A landscape with many peaks, sampled at points; each row gives a point and its height.
From any point a climber takes the steepest step (rise divided by distance) to one of its 4 nearest points. It stops when none of these is higher. Distance is the straight distance between rows; heights are no part of it.
J111: [ 88  80 125 149 101 133 147 118 116  67 174 152 122 133 108  68 183 155
 128 123 147 116 130 170 150 149 124 172 112 142  97 182 105 158 143 118
 122 113 128 101 170 170 145 172]  (h 41)
J911: [136 113 140 127 174 118 131  89 111  99 104 106 117 125 146 145 123 133
 108 137 136 134 149  94  66  86 145  93 142 112 146 144 122 121  62 126
 147 155 124  93 101 121 107 131]  (h 691)
J951: [117  92 159 134 161 125 140 145 127  99  94 124 124 150 149 115 188 139
 114 132 163 101 172 114 137 173 120 124 121 129 111 153 128 138 144 120
  93 112  45 116 138 139  97 118]  (h 328)
J194: [133 188 113  81 104 103 107 106 135 126 169 111 135 159 151 155  70 146
 121 140 122  69 106 158 129 109 110  83  79 124 196 146 130 113 159  83
 125 137 135 130 195 104 171 103]  (h 580)
J22: [166 146  99 103 118 134 126  97 134 125 146 128 108 146 127 104 108 134
 141 127 136 118  90 189 147 119 101 153 120 128 110 153 120 134 160 122
 182 153 110 114 169 162 148 134]  (h 586)
J299: [146 115 162 122 174 136 140 145 142  79  89 166 120 124 140  69 147 141
 100 137 143 114 148 136 167 100 122 128 160 126 100 143 138 153 119  87
 136 108  69 125 131 145 114 128]  (h 417)
J508: [126 105 103 170 106 134 126 134 102 149 128 120 118  93  75  95 103 107
 127 119 119 178 111 111 120 124 111 193 162 104  83 138 108 147 105 149
 127 153 191 144 101 175 132 152]  (h 676)
J789: [177 126 147 130 157 160 140 122 176 116  80 148 100 116 151 130  77 124
  91 132 119 141 144 109 112  88  96 142 132 116 134 120 161 128  94 112
 119 142 117 127 102 136 106  94]  (h 811)
J633: [158 170 129 130 104 148 143 134 148 100 119 157 120 117 106 100 103 120
  87 128 107 146 136 148 136 124  93 136 108 121  92 143 112 172 130 106
 145 138 105 128 130 128 125  97]  (h 397)
J193: [ 90  98 131 101 135 118 119 177 137 136  67 117 137 119 171 116 203 141
 163 132 135 114 132  87 125 158 191  76 148 129 141  99 143 113 129 151
 109 105  69 141  91 100 101 128]  (h 172)
J451: [ 84  72 117 160  99 133 120 120  60 137 155 120 138 134  98 102 181 112
 152 121 149 149 117 158 141 164 137 167 127 122 110 163 130 142 176 148
 122 148 158 137 146 161 144 182]  (h 149)
J235: [111 108 134 140 141 118 124 152 130 181  89 130 175  79 155 121 168  84
 158 120 118 130 173  33  88 157 171 100 193 153 155  73 174  71  75 190
 132  87 124 141  52 131  82 138]  (h 280)
J376: [169 184 109 101 103 122 128  70 102  91 188  79 118 166  99 100  46 128
 166 100 104 123  99 144  94  71  62 133  75 127 164 132  87 108 107 114
 163 154 169  62 161 147 165 170]  (h 410)
J909: [177 114 166 135 174 179 142 118 176  95  83 131 126 124 115  89  77 105
  91 112  79 134 153 100 139  91  96 136 162 137 104 140 150 123  73 107
 101 102 112 149 125 151 106 131]  (h 775)
J983: [ 72 102 110 187 121 102 140  99  46 144 154  89 161 136 121 129 145 120
 147 106 118 137  91  88 101 148 141 177 146 102 157  98 103 142 120 150
 149 136 172 112  84 155 108 173]  (h 538)
J158: [148 133 146  93 125  97 115 167 158 141  51 162 127  94 167 177 136 125
 132 141 125 117 126 120 122 151 189  80 125 118 139  88 155 153 119 122
 115  96  80 137 112  75 124 104]  (h 269)
J803: [187 187 135 113 144 153 127 132 200  79 100 168  76  97 136 134 113 151
  81 149 143 101 137 173 157  93  75 128 116 147  47 121 108 157 120  93
 133 139 133 144 156 105 144  84]  (h 743)
J995: [137 139 131 133 131  95 144  98 132  89 131 129 116 174 149 129 111 125
 122 128 117 103 120 135 129 113 124 141 121 117 127 123 128 147 160 113
 168 142 144 124 146 124 139 115]  (h 686)
J63: [104 100 154 125 108 127 121 197 186 183 108 166 143  80 139 146 190  92
 145 138 136 127 129 128 129 156 167  78 128 136 114 130 135 165 182 153
 128  69  61 161 122  73 114 119]  (h 165)
J643: [ 61  82  96 156  89 122 121 135  96 151 152 139 129 107  98  92 183  92
 130 135 153 166 111 136 149 177 149 197 165 121  85 120 112 148 181 125
  95 144 174 148 124 153 125 174]  (h 593)
J612: [175 175 167 116 141 123 144 131 163 102  99 145 118 147 178 162 118 145
 122 128 146 110 181 164 150 112  96  78  88 159 138 144 121 157 117  88
 162 132  59 114 170 115 132 120]  (h 682)
J590: [129  72 170 174 140 170 143 125 158 139  76 127 136 114 107  85  89  92
 134  85  99 178 207  88 127 119 128 152 201 123  78 125 167 103  91 132
 110 105 168 162 104 172  87 150]  (h 725)
J3: [136 132 152 102 163 127 130  63 138  63 158 121 151 172 134  99 121 138
 154 124 179  74 145 189 125  91  95 125  79 164 126 194 107 167 141  80
 132 119 106  88 188 146 149 147]  (h 638)
J208: [ 91  39 191 164 202  92 140 142  80  99  64 134 146 145 164 109 184 187
 148 103 170  89 191  46 132 172 166 133 123 128 163 179 133 128  81 124
  86 122  66 113  92 128  76 167]  (h 449)
J929: [156 128 137 133 126 135 120  97 120 135 146 113 119 155  98 124 115 154
 111 137 120 107  88 151 115 110 120 127  89 145 156 134 120 123 149 129
 152 123 124 113 138 148 130 161]  (h 919)
J313: [174 132 160 134 125 121 133 114 164 103  82 167 118 126 139 148 159 124
 127 119 143 143 148 118 175 142 127 123 130 130  92 135 111 170 111 107
 111 108  83 111 145 104  96  97]  (h 557)
J87: [215 155 166 108 161 191 138 134 214  79  72 157 108 142 142 104  63 132
  99 126 122 107 174 134 156 113  45  91 136 169  77 135 160 148  58  81
 110 113 109 124 125 118 128  85]  (h 634)
J236: [100 119 108 171 122 145  97 137  73 160 158  99 152  99 119 111 146 128
 120 107 130 144 103  97  89 129 149 161 185  99 118 122 134 123 124 161
 129 136 181 127  87 140 114 132]  (h 783)
J58: [ 54  79 134 155 134 112 125 138  90 173 115 136 171 128 141 138 228 122
 151 131 131 121 128 124 146 184 182 104 116 107 161 147 122 121 165 151
 101 108  99 137  99 111 125 149]  (h 529)
J513: [110 105 117 147 133 126 135 111  65 124 137  99 157 127 100 156 131 152
 116 128  79 108  99 102  94 117 148 145 109 103 191 147 117 109 124 151
 144 133 149  95 119 130 114 140]  (h 568)
J447: [109 110  99 135 105 109 130 147 128 170 126 121 143  83 134 147 154 100
 170 128 114 148 122 100 124 145 178 130 157  98 153 112 135 116  94 172
 113 101 150 123  69 111 101 120]  (h 718)
J33: [148 174 139 105 128 128 143 105 120 114 153 103 132 159 175 165  82 145
 110 150 101 118 129 130 104 108 130  85  81 120 201 107 124 110 127 104
 135 139 108  96 162  83 151  84]  (h 821)
J39: [ 95 161  90 105  87  90 112 135  97 159 183 111 128 177 127 150 102 137
 138 130 114 121  89 121 121 118 128 124 132 108 173  88 133 111 150 120
 101 131 141 122 155 105 164 107]  (h 474)
J17: [108  91 132 152 129  98 138 146 110 110 116 120 111 145 130 116 216 154
 144 127 130  93 152 148 161 172 129 148 106 133 108 164 120 145 147  99
 116 114  86 130 137 151 110 151]  (h 281)
J454: [ 69  46 119 160  96 115 103 170 106 154 166 134 117  91  98 109 198  89
 158 143 136 161 113 151 142 165 162 161 133  94  74 130 129 143 191 137
 106 147 147 177  83 151 128 163]  (h 719)
J416: [146 175 155  89 143  95 124 122 133 124 116 129 120 157 182 165  97 150
 112 144 139  73 146 126 131 114  95  54  73 172 193 148 156 144 107 105
 168 125  98  99 191 105 149 113]  (h 584)
J655: [198 154 150  97 139 128 115 137 170 123  65 149  92 108 165 165  78 143
  94 119 142 150 174 109 129 124 120  93 136 143 126  88 156 126  92 156
 120 138 113 117 130  79 123  61]  (h 840)
J272: [134  93 149 130 128 151 134 148 192 111 109 157 132 123 113 104 159 111
 103 128 129 126 165 150 175 138 119 158 165 164  50 143 151 163 149  96
  87 111 101 155 149 136 142 128]  (h 386)
J261: [150 161  91 150 104 109 131 115  93 166 174 109 101 124 108 127 111 118
 116 111 101 158  67 133  98 107 101 199 116  75 117  67  87 120 141 152
 114 164 198 117 106 161 156 126]  (h 590)
J537: [ 86 200 102  77  90  98 107 159 121 147 225 139  84 143 117 114  84 118
 132 165 174  99  55 153 159 110  57 134  69 170 154 105 132 109 176 101
 133 183 164  96 242 112 193  99]  (h 409)
J352: [124 152 108 138 107  79 151  92  43 177 229  85 159 182  82 154 101 123
 153 146  95 137  83 135  78 103 142 141 116 102 182 122 121 104 137 137
 130 156 192  95 121 151 133 121]  (h 437)
J824: [106  66 176 102 127 170 124 200 186 153 105 133 165  62 146 143 146 113
 147 132 120 143 207  82  84 170 189  64 154 154  98  89 175  93  88 188
 167  72 127 173  70 104  74 138]  (h 315)
J507: [191 191 131 104 117 123 122 147 184  93  94 141  84  99 154 128  64 146
  78 137 130 153 123 155 131 132 127 119 111 129  79 101 143 142 153 140
 162 142 116 135 145  83 140  61]  (h 779)
J246: [ 92  93 114 110  98 122 115 138  98 183 189 135 170 157 133 147 184 123
 173 131 135 106  73 164 142 169 181  85 124 147 180 122 144  91 193 114
  96  76  84 116 131  99 144 148]  (h 509)
J88: [165 150 179 118 134 135 112 149 191  94  94 168  89 135 142 141 132 130
  88 154 150 144 157 139 161 111  66  93 105 171  88 145 139 162 126  91
 124 161  78 137 138 107 116  78]  (h 706)
J367: [ 81  84 127 147 130 124 127 130 115 155 103 135 147 114 142 130 186 107
 130 140 144 131 136  78 143 161 149 125 146 106 154 126 129 141 112 156
 105 112 136 130  75 117 120 157]  (h 606)
J747: [199 162 184 126 193 163 134 104 176  96  80 149  91 100 138 110  43 104
 102 119 107 144 173 117  88  76 108 108 155 132  95 119 122 117  60 127
  90 100 129 121 114 167 119 127]  (h 762)
J841: [ 80  86 101 156 106 116 150 169  76 190 187 120 184 101 112 145 199 114
 153 118  97 121  98 104  81 131 184 105 121 125 169  76 133  87 133 165
  97 134 143 129  84 131  95 158]  (h 573)
J170: [ 49  49 120 161 147 128 133  77  34 156 150  81 167 160 110 105 175 126
 149 106 127 115 134 117 136 147 162 190 133 116 150 150 116 137 147 138
 130 119 180 144  99 162 109 198]  (h 265)
J978: [145 106 164 139 118 183 133 161 192 118 104 126 134  98  91 120 122 112
 117 120 108 168 163 108 130 150 128 111 177 135  83 138 164 123 128 120
 107  85 128 166  98 124  89 119]  (h 791)
J250: [101 120 132 140 137 103 146 149  63 174 147 113 169 117 153 125 148 148
 158 119 131 124 123  79  85 122 197 104 128  93 196  69 129  74  95 199
 127 114 123  99  79 116 110 131]  (h 576)
J658: [108  57 136 140 153 174 120 161 151 148  49 113 171  75 130 130 163 101
 141 120 119 146 199  57 144 170 169 104 188 123 117 101 165  95  70 175
 150 111 139 158  79 138  73 153]  (h 293)
J406: [127 177 138 102 143 116 104 137 152 141 150 113 109 138 175 197  62 146
  92 159 122 114 107 134 124 122 131  89  81 133 172  93 127 126 142  92
 169 137 130  95 158  75 150  55]  (h 767)
J953: [144 140 114 118  67 120 142  94  75 152 197 108 134 158  83 133 102 124
 143 147 123 154  81 164 124 129 117 164 116 108 157 119 121 106 165 123
 133 147 185 109 143 151 146 135]  (h 500)
J329: [ 83  98 112 138  97 126 132  71  84 121 209 138 190 176 106 123 157 124
 154 111 151 106  86 160 137 126 107 144 129 131 176 163 119 146 175 127
 133 135 124 105 180 154 155 177]  (h 311)
J119: [124 107 110 147 108 134 105 117 121 122 112 155 133 100  96  88 137 129
 125 137 152 157 120 144 162 122 114 206 130 112  69 164 118 157 130 123
 113 172 138 160 161 172 143 151]  (h 490)
J397: [129 158 142  70 114 104 113 140 156 136 179 106 134 139 168 168 109 162
 112 158 149  85 105 141 138 128 114  65  88 145 170 127 134 122 176 103
 144 135 104 110 191  96 158  84]  (h 688)
J568: [136 143 117 147 141 132 141 124 109 123 107 112 125 102 114 123 125 125
 107 110 106 164 144 102 120 108 151 155 146  83 104 111 108 108 101 132
 131 147 133 122  78 131 112 113]  (h 729)
J259: [ 78 125 110 130 123 107 127 137  92 151 147 129 150 168 156 149 173 118
 151 125 118 133  91 117 134 151 152 127 144 101 158 122 120 109 162 159
 130 110  95 142 121 128 137 127]  (h 556)
J786: [ 80 119  75 132  92 132  91 152 118 170 178 102 160  98 107 164 124  68
 136 128  98 186  91  98  65 125 134 146 149 100 101  83 132  95 117 185
 119 134 189 144  98 127 120 134]  (h 733)
J849: [153 159  87 121 107 150 138 134 138 142 137 145 111  91  79  97 101 138
 112 122 106 161 107 140 130 103  79 203 146 123  91 118 137 117  95 116
 128 175 151 132 114 148 145 127]  (h 577)
J647: [133 118 113 124 108 113 157 118  93 136 107 130 146 145 128 156 141 131
 139 122  93 141 145  98 112 143 171 117 137 103 175 100 135 103 108 146
 122 121 122 108 104  92 128 121]  (h 654)
J603: [ 70  72 126 145 138 119 118 111  96 143  87 104 160  98 165 111 179 110
 150 108 133  90 181  65 107 156 180  73 166 132 164 108 157  89  60 174
 106  79  97 127  49 125  71 125]  (h 263)
J122: [ 83 135  93  76  86 101 112  82 131  85 200 136 172 176 127  94 108 137
 149 118 190  67  96 181 131  97  65 143  86 154 139 194 115 172 137  93
 131 152 106  66 190 124 190 182]  (h 582)
J535: [143 111 159 179 153 152 137 109 139  90 105 127 155 121 126  96 146 123
 115 122 148 142 156 128 162 119 124 175 145 122  99 161 134 140 107 111
 128  97 128 135 141 130 117 151]  (h 329)
J514: [150 207  79 120  96 120 134 122 130 131 155 137  81 132  74 123  61 114
 111 155  90 181  63 164 113  94  72 165  90 112 101  86 115 120 122 111
 159 167 185 112 115 153 151 100]  (h 683)
J131: [147 109 173 162 189 157 140 105 127 115  84 118 117  99 153 111 109 151
 105 104 115 112 172  76 105 106 138 154 171 124 116 140 131 127  44 146
 110 123 128 109  94 144  94 143]  (h 701)
J498: [156 197 128 128 155 112 134 104 148 125 137 113  84 136 148 151  73 141
  98 122 110 130 109 106  99 100 127  99 104  89 152  95 126 117  97 110
 146 167 162  90 122 104 121  86]  (h 786)
J117: [118 183  95  82  79 114 106 109  90 148 214 119 111 172 128 144  73 134
 116 137 118  92  87 115 119 111 105 138  89 121 168 114 137 139 193 116
 121 150 164 104 176 113 180 112]  (h 475)
J442: [134 147 135 130 143 118 141  92 118 139 119 109 118 153 139 158  74 163
 108 128 109 119  92 122 117  96 124 106 101 103 184 117 110 117 130 123
 148 165 136 114 130 115 147 103]  (h 730)
J445: [ 79  64 148 170 177 108 141  91  63 132 117  98 156 124 129 119 164 159
 160 117 148 111 157  42 104 159 178 132 139 117 177 147 126 103  60 139
 153 122 137 108  78 164  93 184]  (h 494)
J622: [142 169 130 110 148  88 123 130 140 151 115 136 131 116 175 182 117 115
 113 154 118 137 126 115  69 107 159  79 124 132 187  82 146 109  91 161
 139 132 104  90 121  85 118  76]  (h 554)
J322: [115  96 119 155 134 111 131  75  36 125 186  65 174 164  96  92  96 133
 145 106 134 113 104 116  80 112 121 150 127  93 168 162 112 126 125 170
 134 156 168 114 119 193 110 205]  (h 375)
J746: [ 45  69  92 138  80 131 121 142  65 169 180 141 164 118 120 115 207 114
 181 105 127 135  75 168 127 162 166 136 138 100 151 102 125  92 181 170
 109 136 172 171 105 157 118 179]  (h 647)
J883: [144 154 160  93 162 122 147  73 118  41 136 109 124 184 184 111 146 178
 138 122 145  63 180 151 128  96  99  94  90 167 164 204 113 153 123  97
 139 100  76 114 197 119 145 136]  (h 613)
J798: [188 177 132 115 146 115 144  83 119  98  95 120  85 160 161 155  71 168
  97 127 120  99 136 120  94 103 105  87  89 160 182 102  94 140  70 138
 148 143 104  81 110  97 136  82]  (h 727)
J379: [114  91  75 169  82 144 131 139  77 141 153  99 122 112  95  98 152 115
 136 121 144 165 100 126 130 142 130 187 148  94 111 116 100 126 135 139
 117 162 213 138 116 163 142 179]  (h 489)
J93: [ 97  82 117 165 130 118 135 130  86 141 120 105 137 130 109  71 158 117
 152 115 160 136 108 124 136 148 130 199 167  94  94 143 114 134 129 132
 104 166 184 141 118 168 103 181]  (h 260)
J930: [ 86  46 125 178 127 149 138 133 115 150 135  91 143  98  90  91 129  82
 157 111 125 192 161  95 164 130 123 182 211 129  76 124 143 112 118 135
 119 137 181 159  93 183 102 163]  (h 598)
J266: [104 147 150  67 123 100 119 139 126 156 163 118 121 168 163 196 150 150
 150 148 134  85 132 143 133 135 166  73 115 145 202 110 142 125 180 121
 126  94  90 116 169  72 146  92]  (h 524)
J889: [220 180 154 127 186 135 128  76 126  80  85 117  89 150 168 129  62 144
 103 132 146  97 148 122 110  74 100  80 137 126 156 126 125 123  36 132
 179 137 113  56 112 124 104 111]  (h 741)
J270: [145 162  92 117 124 103 124 100 130  99 179 131 123 144  73  96  66 147
 146 139 140 114 103 189 179 108  99 137  79 160  95 159 126 105 181 103
 143 134 148 116 187 161 184 120]  (h 259)
J732: [134 114 110 123 108 132 106 195 170 163 116 132 155  67 121 143 150  76
 132 122 103 149 134 136 124 140 110 133 172 111  78 100 145 117 155 166
 117  97 155 170 103 104 119 113]  (h 737)
J691: [110 121 115  92 116  89 133 172 117 158 103 155 148 106 147 150 163 125
 150 147 117  98 133 111 116 163 215  78 143 122 197  66 122 118 145 151
 112  92  61 106  80  84  90 120]  (h 780)
J594: [121 159 131  80 123  97 111 123 125  86 181 122 128 158 178 139  99 147
 123 146 134  53 122 134 123 103  91  65  49 165 183 160 136 131 141  77
 139 147  78 111 202 102 152  86]  (h 632)
J152: [135 198 131 100 148  87 119 119 133 141 124 106 128 159 185 185  61 180
  91 141 116  84 115  97 103  91 159  62  63 137 219  74 127 125 124 108
 149 119 123  72 131  86 121  49]  (h 555)
J128: [ 82 103 104 148  77 103 125 127  60 202 206  93 168 148 102 165 156 135
 163 116 112 140  86 111  99 142 158 127 124 107 178  99 142  84 169 166
  83 115 157 101 137 120 118 158]  (h 488)
J462: [132 112 159 115 113 123 140 107  98 103 138 116 120 164 142 131 151 173
 134 158 126  91 113 142 123 143 158 110  98 139 159 157 122 141 132 113
 137 129 105 121 152 131 153 140]  (h 645)
J982: [156 144 110 160 164 159 116  89 134 113 119 125 111 128  79  70  69 114
 115 119 116 153 123 111 110  65  85 204 165 118  90 129 113 127  74 131
 117 148 160 146 111 197 119 151]  (h 496)
J908: [179 160 115  83 180 116 129  74 134  67 116 125 131 180 124 119 100 162
 135 120 120  84 152 184 111  99  76  92 104 152 165 160 134 147 114  76
 162 140 125 114 203 110 165 153]  (h 592)
J225: [100  33 184 151 156 165 128 183 188 124  37 141 153 101 127 106 181 139
 129 111 155 158 216 110 185 176 147 132 183 156  63 153 152 145 160 121
  99  88  76 181 139 138  86 152]  (h 180)
J384: [151 154 134 108 149 110 131 138 135 118 107 148  98 143 172 178 117 158
 102 131 128 116 141 116 132 144 141  86  91 121 153 103 128 145 140 126
 148 118 116 109 126  68 131  66]  (h 750)
J680: [157 129 126 118 123 153 125 138 155 113 112 147  81 134 118 135 130 147
  99 130 152 127 124 204 191 121 110 150 126 135  73 167 134 155 152  80
 135 120  92 145 160 138 159 113]  (h 427)
J104: [160 175 106  99 139 134 145 155 188 120 105 147 102 110 136 148  56 142
 100 129 114 139 107 114 121 107  94 130 107 127 125  97 125 127  95 136
 127 127 133 130 101 115 125  87]  (h 805)
J779: [117  92 174 112 156 166 107 191 202 123  73 122 135  96 150 135 183 110
 126 124 128 157 179  87 129 168 136  94 165 156 100 106 176 146 139 160
  95  67 102 177 118 124  99 114]  (h 469)
J219: [206 190 136 140 197 146 137  89 170  81  87 158 106 124 160  93  83 118
 107 120 118 113 166 162 139  63  80 139 120 168 101 161 107 135  81  76
 140 130 101 113 140 110 134 123]  (h 657)
J530: [163 144 119  85 132 123 128 145 169 134  72 133 128 110 139 137 122 112
 103 131 135 180 116 101 137 146 132 115 163 118 115 116 125 141 107 150
 108 107 102 175 126  87 114  87]  (h 764)
J283: [141 215  97 120 105 116 145 140 158 121 139 128  83 120 141 166  47 115
 106 132  98 155  93 166  99 101  91 136 105 111 151  93 126 129 120 113
 153 167 158 145 112  88 146  62]  (h 839)
J580: [109 162  79 116  94 107  91 177 150 173 146 139 120  97  97 154 142 104
 125 126 124 158 102 170 135 148 144 165 124 100  79 117 110 129 168 141
 107 136 151 157  94 107 139 107]  (h 731)
J144: [ 96  66 186 183 174 160 136 139 118 137  53  87 154  98 129 101 154 148
 163 126 155 131 198  33 146 163 176 137 166 139 113 130 160 110  65 150
  96 103 114 178  56 157  81 181]  (h 248)
J388: [117  86 133 151 144 128 163 114  86 106 126 113 135 164 118 124 150 168
 165 114 159 114 121 123 134 128 135 138 100 122 135 157 102 132 125 123
 119 164 162 115 111 153 132 179]  (h 261)
J940: [110  99  97 142  97 150 110 191 152 209 134 127 176  54  96 158 131  55
 155 119 111 175 131  99 105 139 144 115 182 131 100 114 173  84 120 213
 125 102 198 183 100 160  79 145]  (h 734)
J380: [119 148  85 116  82 119  76 154 122 172 190 146  99 143 104 140 109  93
 120 143 129 162  69 155 127 133 105 156 123 117 117 118  90 120 185 137
 143 146 162 171 125 138 172 111]  (h 723)
J394: [133 178 121 114 113 139 134 127 134 127 144 167  89 138  88 109 116 142
 120 136 160 157 110 187 167 126  98 162 120 161  91 163 126 130 209  87
 162 137 132 124 161 153 197 117]  (h 473)
J899: [158 174 117 131 125 136 142  75 130  81 145 122 112 158 118  98 107 148
 120 145 125 131 117 179 103  98  81 176 111 134 124 148  98 127 130 104
 168 155 165 117 146 173 136 155]  (h 339)
J785: [173 135 133  94 130 167 122 194 208 124  82 170 108  81 132 172 102  96
 120 138 108 159 134 114 141 121 119 118 157 160 107 117 161 145 112 156
 129 110 122 139 147  78 124  69]  (h 799)
J500: [165 131 158 114 124 111 161 106 132 103  94 133 119 155 161 141 168 152
 114 127 144  96 136 117 133 159 134  94  97 137 130 138 140 164 122 130
 157 133  76 117 147 105 134 119]  (h 575)
J430: [160 155 103 132 138 145 144 105 166  94 131 159  95 122  86  42 106 134
 111 143 127 138 134 185 153  91  66 166 114 170  62 152 118 140 110  83
 128 135 134 120 170 147 160 133]  (h 187)
J584: [146 188 119 111 113 114 111 126 136 116 155 131  76 143 153 155  94 156
  82 112 116 111 109 138 152 127 112 108 104 122 137 130 127 139 155 109
 163 136 115 119 166 105 175  91]  (h 782)
J186: [191 179 141 122 170 148 126  80 158  83 109 112 102 139 130  74  83 146
 122 114 119 130 150 135 109  99  99 141 115 142 122 146  84 106  78 124
 130 124 162 116 132 135 116 122]  (h 694)
J9: [155 175 101 137 124 115 144  66  76 135 178 111 134 168  73 139  47 135
 118 131 100 118  70 149  93 126 105 134 115 117 159 111 116 116 145 139
 149 172 177 105 130 147 132 133]  (h 440)
J592: [ 69  84 140 122  93 127 131 139 100 161 170 168 134 155 120 121 182 153
 161 126 135 114 120 145 153 168 177 118 112 123 130 154 137 148 210 110
 120 110 112 130 134 132 138 182]  (h 515)
J279: [117  93 127 124 110 148 124 196 149 148  99 120 163  72 139 149 164  96
 156 144 122 150 143  79 105 162 175  72 148 147 138  86 157  88 126 186
 135  69  94 171  78  90  91 113]  (h 300)
J98: [140 140 117 126 100 111 124 131 147 145 139 132 132 113 144 148 137  91
 131 144  94 148 101 112 106 152 135 104 146  87 134 129 111 116 126 146
  94 116 108 145  85  72 136 105]  (h 720)
J961: [ 69  26 147 168 155 144 128 145  93  99 114 120 122 150 115  96 202 151
 147 118 143 105 171 109 142 184 181 142 141 149  91 169 115 145 132 112
 107 143  80 146 132 123  85 178]  (h 379)
J453: [ 95 110 147 151  99 162 101 184 153 154 109 157 145  94 104 143 189  79
 161 129 114 146 117 160 162 178 153 144 140 131  68 153 141 125 180 128
  93 120 130 178 106 121 117 130]  (h 781)
J516: [ 78  72 128 159 140 163 105 149 140 145  93 127 148  91  85 124 186 118
 150 124 122 189 160 107 154 134 156 160 164 125  76 141 142 134 105 127
 100 112 142 174 106 159 123 133]  (h 635)
J183: [149 140 100 122 118 132 137 119 137  94 131 140 118 117  47  77 114 147
 134 125 170 102 116 213 184 107  90 152 129 155  67 179  86 147 156  82
 136 147 140 136 178 190 163 167]  (h 68)
J343: [100 162 105 102  77 117 122 123  80 172 203 128 135 138 109 137 134 124
 142 137 136 135  69 167 144 126 108 149 103 139 142 129 113 141 201 134
 137 148 154 140 183 145 182 147]  (h 594)
J206: [ 69  60 125 205 134 135 115 131 106 134 126 126 143 116 131  73 173 115
 155 117 143 148 151 122 196 152 123 174 154 119  82 152 127 124 137  99
  99 175 163 159 116 160 108 174]  (h 376)
J853: [127 199 125  84 121 116 118 153 159 165 141 145  75 128 151 195  92 129
 101 157 127 123 102 168 138 144 120 119 121 139 126 107 119 113 163  87
 159 134 109 140 154  96 147  72]  (h 826)
J941: [123 119 128 106 105 137 115 195 217 164 117 157 130  93 115 197 147  95
 138 130 106 157 130 139 135 142 147 119 169 136  81 107 128 125 169 154
 125  85 105 173 119  96 121  79]  (h 633)
J736: [154 154  98 147 123 159 136 104 111 104 120 145 102 118  51  53 103 115
 127 118 145 172 134 178 143 101  78 202 132 123  73 124  95 142 112 130
 117 147 178 124 149 192 145 177]  (h 288)
J114: [139 143  87 138 105 163 127 134 141 159 136 138 124  95 116 169  88  85
  99 116  94 173 115 106  96 141 122 129 154 100 129 119 133 137 117 168
 129 109 165 136  68 113 126 123]  (h 732)
J210: [148 128 129 156 135 126 146  56 115  73 149 114 142 182 140 113 113 118
 149 105 149  91 137 148 117 109 127 129 106 134 152 189 116 120 111 130
 128 141 119  92 152 144 163 181]  (h 885)
J720: [133 127 143 116 117 144 145 140 150 115 114 134 109 114 150 158 177 116
 106 134 126 110 125 145 147 125 168 110 122 139 111 137 115 149 150 119
 131 125  88 174 139 120 148 105]  (h 479)
J361: [188 131 155 129 198 139 136 115 157  67  51 137 118 156 155 117 126 143
 104 120 145 107 179 104 108  93 118 103 126 147 115 126 126 128  69 119
 117 113  93 105 120 133  90 125]  (h 769)
J599: [130 167 152 103 148 113 125 152 148 130 112 144 115 142 164 171 153 169
 122 146 161  83 131 143 169 142 125  79 107 139 132 127 119 157 122  92
 154 121  81 142 171 105 138  84]  (h 620)

Call two points neighbours if one is among the 4 nearest of the other. Go from one point of each pair to the other, from neighbour to neighbour, staying as high as possible. Name the lowest point that can't be avoided.
J33 and J853 | J498
J283 and J929 | J442
J453 and J236 | J786

For each start below, name the point where the climber stops.
J612 | J655
J313 | J655
J39 | J453
